Points on a hilly landscape, in no order, each with its height.
A climber steps from a point to the highest of its 6 nearest points, and stops where none of them is higher. Distance is the straight distance between rows; heights are no part of it.
K138 height 694: [164 139 134 142 141 138 167 149 126 139 124 155 110 142 116  94  87 103
 124 142 162  82 142 136 127 135 185 145 110 147 122 117  90 145 169 145]
K743 height 449: [106 136 108 114 150 101 131 134  89 148 178 141 108 134 140  77  67 166
 142 145 148 117 122 103 111 132 108 131 132  94 147 157 144 130 124 125]
K456 height 428: [ 94 151  74 116 142 103 114 145  65 112 188 132  81 141 106  68  71 172
 175 159 125 126 129 122  77 174 103 120 128 126 152 104 136  83 135  94]
K714 height 490: [145 135 139 121 115 123 181 131  65 149 134 140 131 130 109 121  98 138
 140 119 127 104 140 141 107 145 143 133 110 191 130  89 111  92 193 125]
K124 height 305: [119  98 119 116 131 140  97 119 156 142 152 125  99 158 141 117  99 127
 110 122 137 153 104 108 116 110 108 145 164  86 111 166 140 173  94 134]
K722 height 271: [140 143 133 127 135 126 126 129 148 140 130 126 123 120 156 151 164 125
 117 113 137 138  92 136 163 122 113 141 127 117 124 152 128 135 134 152]
K546 height 432: [157 164 151 155 133 112 155 132 167 112  72 133 160  54 140 188 249  82
 106 112 128 136  94 148 159 153 130  89 122 160 147 124 145 117 112 126]
K18 height 441: [108  72 155  85 143 178 107 161 152 140  95 110 108 129 102  95  89 144
 129 152 123 136 142  88 121 106 123 152 140  67  64 170 140 164  84  81]
K820 height 434: [ 92 145  95 109 148 109 132 154  81 152 171 150 111 128 126  59  56 154
 160 173 115  93 136 122  68 145 119 142 130 125 158 103 124  95 141 126]
K940 height 186: [150 103 133 131 149 150 118 128 133 153 143 127 103 122 119  94 112 131
 120 152 164 101 137 122 138 121 151 164 135 113 109 138 124 159 141 142]
K527 height 686: [205 139 144 149 147 140 142 176 169 148 101 123 139  99  98 122 206  89
 112 129 169 107 107 140 138 154 184 124 110 175 141 127 112 152 146 134]
K796 height 555: [135 166 140 135 104 109 146 133  51 137 117 135 124 142  72 132  94 140
 146 118 122 101 180 144  85 155 173 117 110 209 129  76 119  66 163 127]
K16 height 513: [108 145 114 153  99 112 117  97  97  69  91 133 182  96 153 225 149 125
 160  97  80 152 141 138 130 121 103  98 133 150 108 122 163  61 109 111]
K354 height 219: [159  84 138 136 123 146  89 158 189 142  95 103 110 130 113 103 162 106
 120 160 136 129 127 122 152 110 139 165 148 101 114 166 132 165 103 146]
K119 height 681: [144  93 141 127 135 142  72 133 191 145  75  91 140 135 111 145 221  93
 117 138 124 137 121 121 174 110 142 122 131 120 137 157 136 159 102 136]
K772 height 425: [147 125 134 162 108  99 124 128  71  83  93 114 169  70 122 197 135 137
 156  95  96 138 153 164 116 116 135  70 110 203 114  66 154  62 132 131]
K172 height 485: [ 93  58 136 123  93 171  83 126 239 130  54  69 149 185 136 108 205 116
 107 113  92 206 141 106 154  93 106 118 157  72 117 161  98 147  83 132]
K155 height 403: [118 147 107 127 119 111 132 135  44 125 168 116 111 145  79  79  68 158
 174 149 111 120 173 133  78 168 129 131 105 189 130  74 126  71 141 116]
K33 height 497: [202 145 148 131 140 130 129 145 155 152 104 133 134 129  86 131 156  78
 109 144 159 121 135 145 160 120 186 144 107 153 124 133 107 146 165 153]
K38 height 600: [180 106 131 142 160 177 140 159 149 127 117 110 110 129  94  66  84  86
 113 167 144  99 169 115 158 121 191 159 110 113  95 129  85 180 133 115]
K164 height 623: [131  94 146  98 160 190 104 164 140 125  84 108 108 133 103  73  87 119
 119 183 133 109 133  94 148 114 129 155 118  79  56 171 106 171 106  88]
K623 height 711: [ 90  77 139  98 109 168  89 136 202 140  73  81 131 151 118 113 168 110
 104 136 125 160 123  89 144  80 125 127 167  57 120 168 118 166  78 139]
K500 height 445: [ 83 139 116 121  90 103 127  80  84 108 180 149 148 154 154 152 126 160
 135 100 100 152 106 124 117 149  57 115 157 114 145 128 138 104 135 123]
K423 height 612: [169 107 132 130 168 163 144 159 138 130 108 122 110 130 116  84  52 117
 113 171 158  99 162 114 133 114 183 174  93 128  82 122  83 181 128 101]
K872 height 500: [202 128 139 147 139 150 120 138 181 138  83 111 118 100  89 129 215  84
 120 144 143 102 121 141 156 128 164 124 123 150 135 133 135 157 125 125]
K330 height 122: [104  93 133 114 142 162 109 136 160 134 135 119  99 135 131  93  83 137
 123 125 160 123 107  98 130  99 127 142 144  76 118 172 143 163  84 138]
K566 height 377: [ 87 137 117 119  80 105 129  80  89 106 136 126 141 122 162 174 132 140
 128 106 111 154 124 131 134 138  74 123 130 150 124 128 144  85 129 112]
K186 height 214: [153 108 149 120 139 151  92 136 161 132 112 111 118 132 110 112 103 121
 125 162 159 117 129 130 143  92 144 155 139 100  96 151 140 171  97 132]
K747 height 491: [ 85 132 109 130 130 118 112 107 116 119 173 132 121 156 168 115  96 163
 127 104 117 142 101 107 106 115  87 119 145  75 153 153 137 150 115 129]
K451 height 572: [182 150 144 145 146 120 168 149 127 141 102 133 125  99 110 148 188 113
 117 133 148 115 124 158 158 149 166 125 110 173 149 125 128 125 172 152]
K276 height 502: [ 87 129 124 136 100  95 124  91  70  96 149 118 144 125 136 168 113 157
 166 112  91 152 121 147 134 139  85  97 129 159 148 129 154  61 112 107]
K54 height 181: [136 105 145 133 126 136  97 132 156 154 122 130 115 138 129 140 153 115
  96 131 123 143  93 117 166  97 111 142 146  89 121 164 139 163 111 161]
K418 height 309: [128 104 133 112 152 137 103 145 149 132 161 133  89 132 130 103  55 126
 124 132 173 118 119 108 112 108 127 146 139  79 118 156 133 171  91 111]
K107 height 35: [135  99 133 128 147 131 110 140 158 149 142 117 103 137 120 118 102 134
 125 135 162 123 111 132 141 102 143 159 150  95 115 146 145 175 108 157]
K318 height 506: [169 146 145 118 129 122 169 137 100 144 108 144 128 104 107 151 141 117
 124 120 136 108 139 134 123 131 162 126 122 167 145 101 121 114 176 149]
K8 height 448: [ 96 140  82 107 168 107 124 163  97 140 182 154  92 129 130  57  34 163
 149 165 142  96 125 103  85 150 127 135 120  85 151 122 137 119 123 106]
K518 height 258: [131 160 133 132 109 100 148 113 111 100 114 131 154  74 151 198 172 119
 122 111  92 136 128 147 145 138 130  88 130 166 132 133 149  89 141 134]
K844 height 564: [ 78 107 112 149  93 130 118  83 192  87 163 144 171 177 184 180 176 149
  93  65 108 179  96  87 142 118  84 127 123  93 134 152 134 124 129 118]
K720 height 547: [180 137 129 157 156 170 155 151 146 150 121 132 114 147 121  79  68 107
 116 140 151  84 180 138 133 138 182 148  82 141 101 101  78 155 148 142]
K449 height 416: [116 133 135 133 129 132 132 107 167 121 123 141 166 124 166 190 204 117
 106  82 135 141 104 128 156 126 112 108 143 119 134 151 130 137 139 137]
K374 height 471: [ 74 145 100 108 110  92 114 113  74 110 176 127 130 128 149 125  93 165
 151 138 105 154 113 128 104 138  89 117 144 130 153 130 143  98 131 105]
K732 height 438: [181 129 139 130 137 129 153 126 144 150 110 145 140 134  98 123 135 106
 118 141 158 104 132 155 132 139 175 129 119 152 124 117 112 145 156 164]
K280 height 551: [179 154 148 138 147 118 160 137 126 124  96 139 133  67 112 178 210 113
 119 127 112 126 110 150 129 152 150  88 115 177 132  98 142 114 139 138]
K886 height 443: [103 139 124 109 131 103 122 118 128 144 166 126 111 146 144 109  91 144
 117 123 136 124  98 115 116 124 110 129 146  92 140 155 145 145 118 134]
K681 height 166: [143  91 141 135 129 139 111 141 163 151  99 120 129 127 126 139 170 106
 116 142 145 137 114 147 163 108 146 159 155 130 125 162 124 165 126 129]
K481 height 417: [165 161 139 124 138 124 184 142 107 159 135 150 109 142 111  82  88 145
 131 129 152  67 147 136 123 143 180 147  95 145 146 100 103 142 183 150]
K175 height 189: [113 147 119 117  99  94 153  93  83 121 117 134 158 102 135 182 145 123
 131 120 110 125 114 149 134 140 102 102 144 167 124 115 139 104 147 135]
K926 height 323: [129 158 118 135 129 113 159 137  81 150 156 136 104 124 103  88  79 137
 152 134 123  94 136 140 102 136 147 139 116 168 147  99 124  89 190 124]
K440 height 376: [155 154 120 134 169 155 165 143 138 146 134 138 103 152 106  89  58 125
 123 149 148  81 164 130 134 138 178 144  84 146 117  95  86 141 153 143]
K855 height 440: [166 142 150 128 135 120 131 135 172 151 103 125 134  93 119 145 208  93
 109 127 139 118 108 142 173 138 138 104 118 133 143 125 131 150 137 147]
K457 height 455: [171 158 135 150 128 116 168 134 113 155 139 149 103 127 124 112 106 140
 129 136 146  86 142 150 126 136 171 140 118 160 138 102 116 147 182 145]
K391 height 398: [156 133 134 132 114 128 127 118 188 130 120 130 137 118 142 190 206  89
  90 114 126 147 106 148 177 114 121 115 124 118 138 137 135 158 103 141]
K9 height 546: [113  73 139 110 120 183  84 123 210 149  61  89 136 169 116 133 186 111
 104 134 112 173 131  87 155  95 117 129 167  66 115 154 141 166  74 119]
K656 height 329: [123 176 123 122 137 129 189 138  82 130 138 138 102 160 119  76  54 146
 158 141 132  93 188 123  86 165 160 119  76 169 145  60  92  79 186 142]
K935 height 690: [107 145 129 136 117 133 134  86 138  97 102 152 155 110 186 216 186 135
 107  98  96 151 105 143 163 133 101 100 148 130 127 133 143 103 128 114]
K493 height 442: [154 105 139 128 116 134  94 128 177 133 105 107 126 140 141 145 201  87
 106 128 136 137 119 131 176 101 130 127 152 102 136 155 134 159 100 146]
K331 height 535: [124 124 119 169 114 104 120 130  87  69  90 114 187  61 132 204 135 131
 161  90  74 164 158 157 113 113 130  87 129 187 105 103 141  70 113 104]
K936 height 402: [ 61 134 115 108  82 123 119  84 121  68 186 161 150 161 180 166 152 181
 113  87  92 185 101 105 120 129  77 124 140 101 140 153 133  97 132 100]
K395 height 282: [136 144 141 137 116 115 141 114  91 103  89 122 163  53 139 194 172 106
 132 110 101 133 147 157 111 145 137  81 124 184 125 110 135  86 154 126]
K208 height 446: [ 99 107  98 121 150 113 117 143 130 126 187 154 101 140 142  98  59 159
 125 119 140 126 102 106  85 131 114 151 134  82 142 147 148 152  92 124]
K807 height 607: [149  96 151 112 167 186 110 160 143 139 120 125  79 128 116  85  53 120
 119 187 147 105 131  97  99 117 146 167 111  83  59 159 111 178  94  79]
K876 height 468: [ 81 122 100 120 128 107 124 122 102 118 173 145 107 142 149  86  85 166
 140 116 140 138  90 108  91 129  94 118 145  84 155 162 155 141 111 126]
K931 height 444: [131 158 129 120 109  92 125 120  52 110 131 105 141 112  97 140 110 130
 158 133 108 126 141 151 130 143 123 108 119 192 135  89 136  79 162 120]
K422 height 304: [119 145 135 142 123 114 136  92 124  94 119 156 173  93 169 204 165 117
 128 101  95 149 109 150 144 142  97 105 145 147 134 125 142  86 127 133]
K327 height 452: [ 80 143  83 106 141  95 111 140  78 118 207 148 110 134 141  86  58 187
 138 138 122 130 114 102  67 147  96 101 146  81 168 135 145 126 124 110]
K333 height 712: [124 141 142 134 106 100 128 138  35 108 127 101 139 113  81 153 105 164
 175 113 104 132 148 148  82 141 140 105 103 208 136  68 147  59 138 107]
K411 height 348: [ 90  88 119 141  91 153  96 113 205 109 103 120 155 180 161 141 203 107
  78  91 119 203  92  93 137  76 115 130 126  74 117 137 109 161  92 153]
K141 height 421: [ 93 152 104 118 138 104 144 158  62 128 162 135 117 150  93  55  70 186
 164 163 122 115 143 130  73 157 120 124  99 149 149  69 136  81 146 110]
K563 height 435: [198 111 134 139 150 152 128 168 170 141  92 117 130 124  97  85 145  81
 130 149 154 101 154 115 160 131 184 154 120 135 109 143 102 163 143 151]
K737 height 719: [123 136 137 113 113 110 137 102 131 112 141 134 133 116 160 168 169 116
 119 102 136 135  93 134 153 122  98 119 143 137 134 135 130 126 141 145]
K414 height 419: [143 143 131 135 138 129 139 133 152 115  88 145 142  87 138 186 230  89
 106 120 126 136  96 144 162 149 123  96 128 131 152 125 143 114 123 133]
K137 height 360: [120 165 106 123 149 124 148 163 102 132 177 149 103 141 119  60  55 150
 139 154 133  80 140 113  82 147 145 142 102 146 143  97 119 114 164 123]
K158 height 436: [108 106 147 122 122 126 103 101 176 137 138 130 126 161 143 133 134 130
 114 112 135 151  97 118 140 109 110 138 152  88 145 150 136 161 102 143]
K668 height 523: [116  73 137 141  86 178  73 120 228 135  61  83 158 158 122 130 213 100
  88 123 104 169 138 105 158  86 121 116 140  79 123 153 115 154  80 139]
K602 height 429: [128  74 143 108 107 156 106 136 195 138  77  82 128 161 128 113 158 108
 126 150 114 160 117 118 141 102 117 141 167  78 103 170 146 178  88 129]
K471 height 499: [ 93 140 125 122  97 101 136  87 133  92 135 133 156 129 185 185 168 129
 114  77  99 164 116 129 149 136  68 111 137 115 133 133 145  97 126 111]
K60 height 695: [107 122 124 157  99 110 115  94  84  66 117 118 169 106 162 179 129 135
 156  90 102 155 148 137 116 120  93  96 124 158 120 108 158  62 107 110]
K967 height 534: [ 88 135 125 118 108  83 124 105  74 125 180 126 125 134 135 143 122 150
 151 120 101 141 114 121 117 134  73 120 136 136 155 135 143 100 125 115]
K650 height 319: [112 145 114 148 116 120 132 113 109  87  91 134 168  56 163 212 170 130
 132 102  96 147 162 158 147 125 112  74 129 165 108 120 146  68 121 127]
K550 height 473: [149  91 130 120 147 149 108 162 167 147  85  88 107 125 106 100 116 107
 132 166 148 129 147 125 154  96 158 167 132 108  89 153 118 168 108 125]
K934 height 356: [ 37 139 104 117 107  92 131  71 102 104 183 135 137 148 176 128 111 172
 126  88 106 177 113  75  97 149  58 102 142  81 154 141 144 109 100 104]
K176 height 399: [119 135 127 125 112  98 147 119  72 133 160 133 124 121 131 121 119 138
 147 137 138  93 113 133 102 123 132 130 121 144 146 122 143 100 164 153]
K900 height 591: [ 74 117 131 113 101 124 107 107 145 112 149 133 143 162 165 144 159 138
  96  83 115 166  93 109 138 117  86 119 138  74 150 145 125 149 112 131]
K685 height 558: [ 73 127 122 120  95 115 121 113 124 115 178 148 139 166 176 141 122 168
 114  94  99 174 103  97 122 127  71 130 132  83 144 147 132 141 104 128]
K881 height 478: [126 179 125 139 124 122 171 128  78 141 132 143 127 144 100 101  88 149
 153 123 120  83 173 137  75 171 159 119 106 185 148  73 109 107 180 129]
K385 height 115: [120 122 106 132 140 114 123 138 126 138 166 143 106 119 106 114 100 133
 132 145 163 135 108 119 129 105 113 149 125 104 135 145 140 148 128 144]
K768 height 427: [124  98 138 141 123 153  92 122 200 130  95 111 144 172 145 138 188 118
 107 122 135 166 130 128 159 105 128 130 157  87 120 165 137 162  84 146]
K382 height 367: [ 58 140  89 108 116 100 125  97 102 104 174 131 131 146 167 102  95 174
 143 129  92 157 101  99 109 154  69 134 154 102 159 142 138  86 111 114]
K6 height 670: [173 112 119 145 131 155 138 158 141 149 132 131 137 127 109  91 113 112
 127 159 161 100 145 144 153 120 166 164 102 137 115 133 119 171 139 141]
K269 height 759: [107 123 121 123 106 123 121  82 148 117 147 113 151 140 169 172 164 131
 114  96 116 148  98 121 151 105  94 112 137 105 134 156 136 144 128 131]
K310 height 678: [ 77 114 114 133  95 131 107  90 162 104 174 143 146 167 172 153 160 142
 103  82 122 192 104 104 124 109  82 126 119  90 133 132 125 142 105 130]
K999 height 274: [139 139 149 124 113 109 138 124  65 108 117 125 141  89 104 188 122 132
 153 117 113 140 151 154 121 130 158 102 119 179 123  87 136  86 158 118]
K733 height 375: [102 160 109 116 121 130 156 142  71 130 153 152 112 152  79  78  56 163
 175 130 120 104 185 123  84 156 150 135 102 198 135  53 104  60 168 112]
K193 height 760: [196 140 135 155 140 167 158 135 162 132 102 138 111 154 103  86  78  98
 115 136 155  98 166 132 149 131 202 148  93 154 117 100  82 151 153 143]
K609 height 418: [104  84 127 144 105 164  95 121 216 121 102 110 146 168 165 169 199 123
  88 100 109 180 108 121 168 107 124 130 135  85 132 142 106 147 108 129]
K847 height 320: [ 86 147 122 126  87 127 116  68 117  91 137 156 169 119 172 193 169 154
 134  95  85 167 128 122 123 138  88 116 143 126 111 125 146  70 121  97]
K370 height 426: [144 162 125 134 101 108 144 121 118  96  76 137 168  44 139 193 210  95
 134 109 114 129 122 157 120 160 129  97 122 163 118 111 140  98 131 125]
K104 height 504: [ 96 136 124 120 122  99 136 110 129 137 161 132 121 135 151 144 138 124
 119 111 133 116  97 124 123 121  82 120 139 122 153 138 138 136 144 139]
K942 height 456: [ 89 138  92 122 156 108 126 141  89 116 184 154 107 128 133  73  55 163
 130 140 130 127 113 117  88 122  91 131 146 103 157 126 145 123 117 119]
K892 height 385: [116 138  90 122 160 136 140 160 121 135 165 155 100 130 139  74  17 146
 134 146 151 103 138 119  80 134 142 151 128  97 129 131 126 150 122 101]
K947 height 55: [158 115 140 118 134 130 107 137 152 156 133 118 110 127 126 114 120 112
 116 135 168 116 109 122 135 112 143 161 138 137 117 126 119 158 123 141]
K551 height 709: [110 147 128 115 127  91 131 120  91 134 177 135 118 127 151 129 112 153
 144 126 115 114 122 137 124 126 102 137 126 134 152 124 141 119 153 127]
K595 height 559: [159 114 148 142 140 141 101 134 217 127  70  82 151 126 128 165 252  86
 112 126 130 139 113 160 165 118 122 107 125 106 151 157 129 145  67 117]
K177 height 352: [124 114 127 124 126 129 100 113 187 121 129 116 132 157 140 152 166 109
 103 112 113 153 108 124 161 105 111 128 160  95 134 159 121 159  95 148]
K19 height 408: [151 146 138 129 123  96 160 107  72 134 119 135 131  92 111 153 146 117
 140 118 119 111 140 146  99 147 157  99 125 181 126 103 130  93 176 138]
K952 height 728: [ 95 134 117 127 112 112 125  85 131 120 168 140 141 148 159 179 150 131
 115 108 120 146 105 123 154 127  77 107 139 110 147 131 128 126 130 122]
K699 height 293: [123 140 148 119 105  98 143  89  81 134 145 135 132 116 130 145 129 142
 140 115 127 115 123 138 132 145 116 118 117 152 148 109 134  90 149 145]
K102 height 688: [138 133 133 120 120 101 148 111 144 127 110 135 141  90 135 170 173 109
 120 117 129 123  98 156 165 122 112 123 131 137 135 131 130 131 130 155]
K644 height 353: [113 133 135 126 106 115 143  91  63 113 129 124 162 106 151 171 145 123
 155 119  92 140 134 157 128 130 100  98 134 163 142 111 136  71 133 123]
K727 height 593: [197 163 148 149 145 130 150 147 142 139 102 138 129 100 106 135 197  93
 110 118 152 109 136 156 144 144 169 120 113 170 146 101 138 139 151 150]
K233 height 528: [100  72 132 125 118 158  86 123 210 133  90  84 145 177 135 120 179 122
 111 126 115 191 127 101 152 100 125 141 156  80 120 153 119 158  88 125]
K736 height 338: [143 157 124 137 118 134 155  94 149 103  87 146 150  65 170 212 209 108
 109 106 124 136 124 148 144 126  94 102 143 150 129 131 148 103 130 162]
K458 height 410: [116 136 116 127 132  92 135 116  49 133 147 134 128 125 115 115  81 150
 162 150 120 104 123 133 116 144 116 125 125 173 139 119 136  84 139 121]
K235 height 257: [ 63 133 118 131  76 111 123  83  99  83 146 141 164 144 191 186 147 169
 147 104  84 169 112 100 129 145  74 115 134 123 124 141 155  69 111  93]
K187 height 439: [170 159 133 131 130 143 185 133 111 145 114 160 119 133 104 115 111 127
 133 127 134  87 174 147 109 149 178 136 104 176 129  97 111 116 176 146]
K748 height 424: [118 118 102 121 166 134 117 165 112 140 183 148  97 133 141  85  40 166
 136 164 147 117 117 114  85 128 124 142 135  74 122 134 152 154  96  90]
K849 height 220: [147  82 135 124 139 164  88 143 206 140  72  74 118 132 125 127 166 102
 121 154 124 136 138 118 151 105 127 151 144  77 102 172 128 160 111 142]
K52 height 324: [163 132 138 130 145 134 125 146 159 152 124 133 128 114 125 142 175 117
 113 125 143 123 114 142 156 123 138 122 139 137 151 142 123 131 144 153]
K357 height 252: [127 150 132 120 146 120 153 124  98 153 162 133 124 132 130 115  98 117
 135 134 134  98 134 139 120 145 133 138 124 146 149 105 123 123 169 150]
K367 height 343: [111  67 151 114 130 164  83 128 185 144  96  91 104 158 130 111 126 113
 119 145 134 152 109 100 137  98 119 143 157  73 100 171 143 172  73 139]
K203 height 335: [131 136 129 119 131 110 139 119 121 140 171 148 132 116 134 115 126 136
 126 125 136 102 112 133 136 119 119 137 135 126 140 139 140 146 149 140]
K81 height 395: [ 96  69 161  99 119 191  83 146 166 161  82  76 108 154 115  97 127 117
 114 143 128 156 128  86 145  92 110 146 167  63  79 172 133 161  84 128]
K939 height 519: [193 118 125 148 143 157 130 163 153 144 103 119 128 127 110  84 102 103
 133 156 163 104 156 136 135 119 184 160 106 124  99 138 107 171 132 121]
K594 height 391: [109 136 124 124 139  92 158 153  67 134 154 128 124 145  98  77  71 172
 155 151 120 107 152 134  99 158 122 131 107 155 143  91 134  81 147 111]
K645 height 454: [ 71 154 106 120 120  96 133 122  97 119 193 132 107 141 148 117  95 165
 147 132 112 163  99 104 108 142  66 107 145 105 154 122 154 123 109 136]
K224 height 536: [107 133 117 134 117 124 121  88 163 111 136 149 157 138 176 194 187 149
 100  81 115 147 103 124 155 110  81 115 112  94 137 132 135 126 132 136]
K398 height 470: [111 141 115 130 123 103 151 138  89 153 177 143 109 131 124 115  96 151
 143 133 142 104 129 130 103 147 109 150 125 141 141 121 120 134 160 151]
K628 height 437: [138 151 133 148 105 120 154 130  44 124 123 118 123 168  64 121  78 165
 175 116 108 123 197 170  82 154 179 109  89 207 119  45 108  55 157  99]
K760 height 407: [143  84 130 114 166 154 113 161 119 138 128 135  99 132 107 100  58 123
 125 158 151 100 150 111 108 121 131 175 107  78  98 153 123 168 103 108]
K889 height 453: [155 143 143 136 138  99 148 122 112 153 127 133 118 102 120 143 150 109
 125 121 140 101 127 148 132 127 146 127 122 163 137 126 129 122 164 147]
K340 height 524: [ 91 147 127 121 117  97 130 104  72 132 160 134 122 128 120 125 100 149
 165 137 121 135 132 136 121 131  81 126 142 146 148 125 132  77 135 117]
K996 height 185: [115  76 164  98 130 187  88 140 175 143  99 111 115 142 114 106  85 127
 107 138 137 138 109  84 115 116 113 146 155  71 100 177 139 179  86 128]
K986 height 518: [171 129 145 137 134 119  99 139 203 143  82 129 131 120 119 152 211  77
 113 116 133 116 106 141 167 118 143 117 148 139 127 138 123 160 110 130]
K404 height 224: [161 121 118 121 140 124 129 157 138 141 156 147  93 136 124 104  74 121
 130 167 153  81 139 141 127 129 159 161 111 118 125 121 108 154 136 140]
K388 height 469: [ 81 133 117 121 112 103 122 104 101 120 171 130 126 146 148 123 105 138
 121 113 107 151 104 127 121 126  79 120 151 114 151 148 137 127 122 123]
K427 height 521: [198 124 130 157 170 184 174 151 176 142  77 125 116 135 112  55  87  95
 111 143 163  95 187 131 142 131 213 147  97 149 108 112  52 151 132 134]
K662 height 532: [131 146 121 129 128 111 142 141  58 123 135 133 132 167  92 109  90 137
 169 123 119 115 171 156  89 159 159 124 111 188 136  60 113  85 144 116]
K698 height 550: [196 135 116 157 150 149 162 143 138 140 107 137 123 137 114 104 120 101
 114 150 157  95 155 142 143 146 170 147  98 161 113 115  91 145 174 137]
K634 height 675: [159 100 135 119 162 187 112 172 147 132  96 104 111 121  96  62  77 119
 127 183 156 116 156 110 150 111 151 168 121  95  66 152 108 156 117 101]
K435 height 433: [113 100 121 129 179 147 113 182 133 128 162 144  87 135 127  70  44 149
 127 171 157 109 128 108  92 116 155 140 112  89  90 156 137 174 107  66]
K830 height 560: [187 159 134 147 144 156 180 148 139 130 117 143 115 142 112  91  86 101
 113 134 153 104 172 153 134 141 198 131  90 155 128  85  84 141 188 151]
K925 height 326: [ 93  93 148 118 119 151  99 114 168 136 130 106 120 165 142 123 142 118
 105  98 113 176  99  89 136 109 114 146 150  78 116 178 139 174  76 137]
K658 height 370: [133 163 131 159 110 115 131 121 102  71  89 121 183  33 136 201 171 134
 160  82  99 148 153 162 128 138 150  79 113 182 122 100 144  79 110 126]
K35 height 247: [143 137 123 125 130 108 153  92  60 136 140 130 150  99 117 156 126 129
 150 126 112 135 123 164 121 152 120 112 117 185 131  88 138  86 156 122]
K314 height 420: [179 158 161 144 146 120 152 140 181 126  67 121 136  79  94 162 247  68
 115 116 145 116  97 153 146 162 153  91 108 132 152 162 136 134 107 127]
K825 height 430: [ 97 157 109 102 118  80 146 115  59 122 169 125 128 116  98  86  82 159
 158 163 104 115 146 126  86 153  99 130 124 158 148 102 129  81 147 105]
K568 height 297: [127 142 121 124 122  97 135  94  60 103 112 120 167  76 105 186 130 143
 159 107  97 140 133 156 116 130 124  96 134 197 137 100 146  74 135 126]
K621 height 457: [164 161 122 141 133 110 146 121 112 137  97 150 124  95 125 154 184 106
 131 119 145 103  96 149 139 131 138 109 139 145 139 126 126 136 147 145]
K487 height 354: [110 104 139 106 171 162  94 161 123 143 164 144  89 131 135  77  48 160
 122 154 150 116 118  99  98 128 139 133 136  89 103 151 143 161  64  80]
K291 height 374: [116 138 126 124 164 111 141 156 109 146 182 151 103 132 127  73  58 155
 128 151 145 100 123 114 101 125 132 154 117 103 130 121 134 143 137 131]
K538 height 702: [196 171 126 146 130 170 172 148 148 139 114 130 112 153 117  82  91 112
 112 127 151  85 185 127 133 145 210 129  85 164 138  90  68 146 149 154]
K442 height 758: [133 147 133 119 113  96 135 130  54 135 126 129 140 130  90 121  92 138
 174 122 110 112 148 147  91 142 151 122 111 199 135  74 106  71 169 119]
K520 height 390: [116 126 118 144 121 147 105  96 196 119 132 142 144 164 159 163 199 119
 105  85 113 170  98 120 158  99 113 127 134  79 131 148 119 145 109 136]
K110 height 318: [177 119 144 154 129 135 108 149 153 148 113 123 131 122 103 117 170  91
 100 133 144 110 117 133 161 127 152 141 147 138 131 146 118 168 126 137]
K258 height 510: [134 112 147 137 104 138  92 133 207 124  80 109 136 152 142 157 216 117
 117 105 118 154 119 127 167  90 118 114 150  92 130 155 121 150 101 133]
K476 height 397: [ 98 156 106 119 138  97 130 160  56 122 159 125 120 151  77  66  80 165
 175 157 112 111 178 147  68 168 108 136 107 171 142  48 113  66 135 104]
K558 height 563: [140  90 145 120 142 173 106 153 155 141  89 100 122 136 107  92  95 103
 119 180 150 119 158 105 148 119 141 157 145  96  76 151 122 172 102 119]
K517 height 203: [125 123 103 133 171 145 126 143 126 136 154 138  82 144 121  79  49 132
 115 173 162  92 140 133 109 132 160 165 106 110 114 117  99 149 140 103]
K358 height 358: [124  75 158 110 141 177  93 148 165 146  85 105 109 124 103  99 113 112
 124 158 133 131 141 105 149 109 119 157 154  77  82 177 141 179  99 127]
K778 height 313: [110 118 131 116 135 124 124 118 129 146 167 134 119 135 130 132 113 128
 137 131 139 114 101 123 121 107 111 148 147 113 127 143 145 159 129 156]
K145 height 484: [139 159 142 137 133 113 148 129 133 127  84 133 156  54 157 187 216 101
 112 113 137 127 116 153 150 146 133 109 122 172 126 121 142 107 146 143]

Where does a climber stop that starts at each point below?
K395 | K527
K8 | K269
K518 | K527
K124 | K269
K820 | K269
K291 | K269

Call two points neighbours if one is among the 6 nearest of the other. Go from one point of each pair to the other, from neighbour to neighbour, staying as high as possible. Name the lowest point that can't be avoided.
K119 and K60 | K621
K119 and K623 | K258
K527 and K119 | K872
K935 and K269 | K224
K60 and K551 | K276
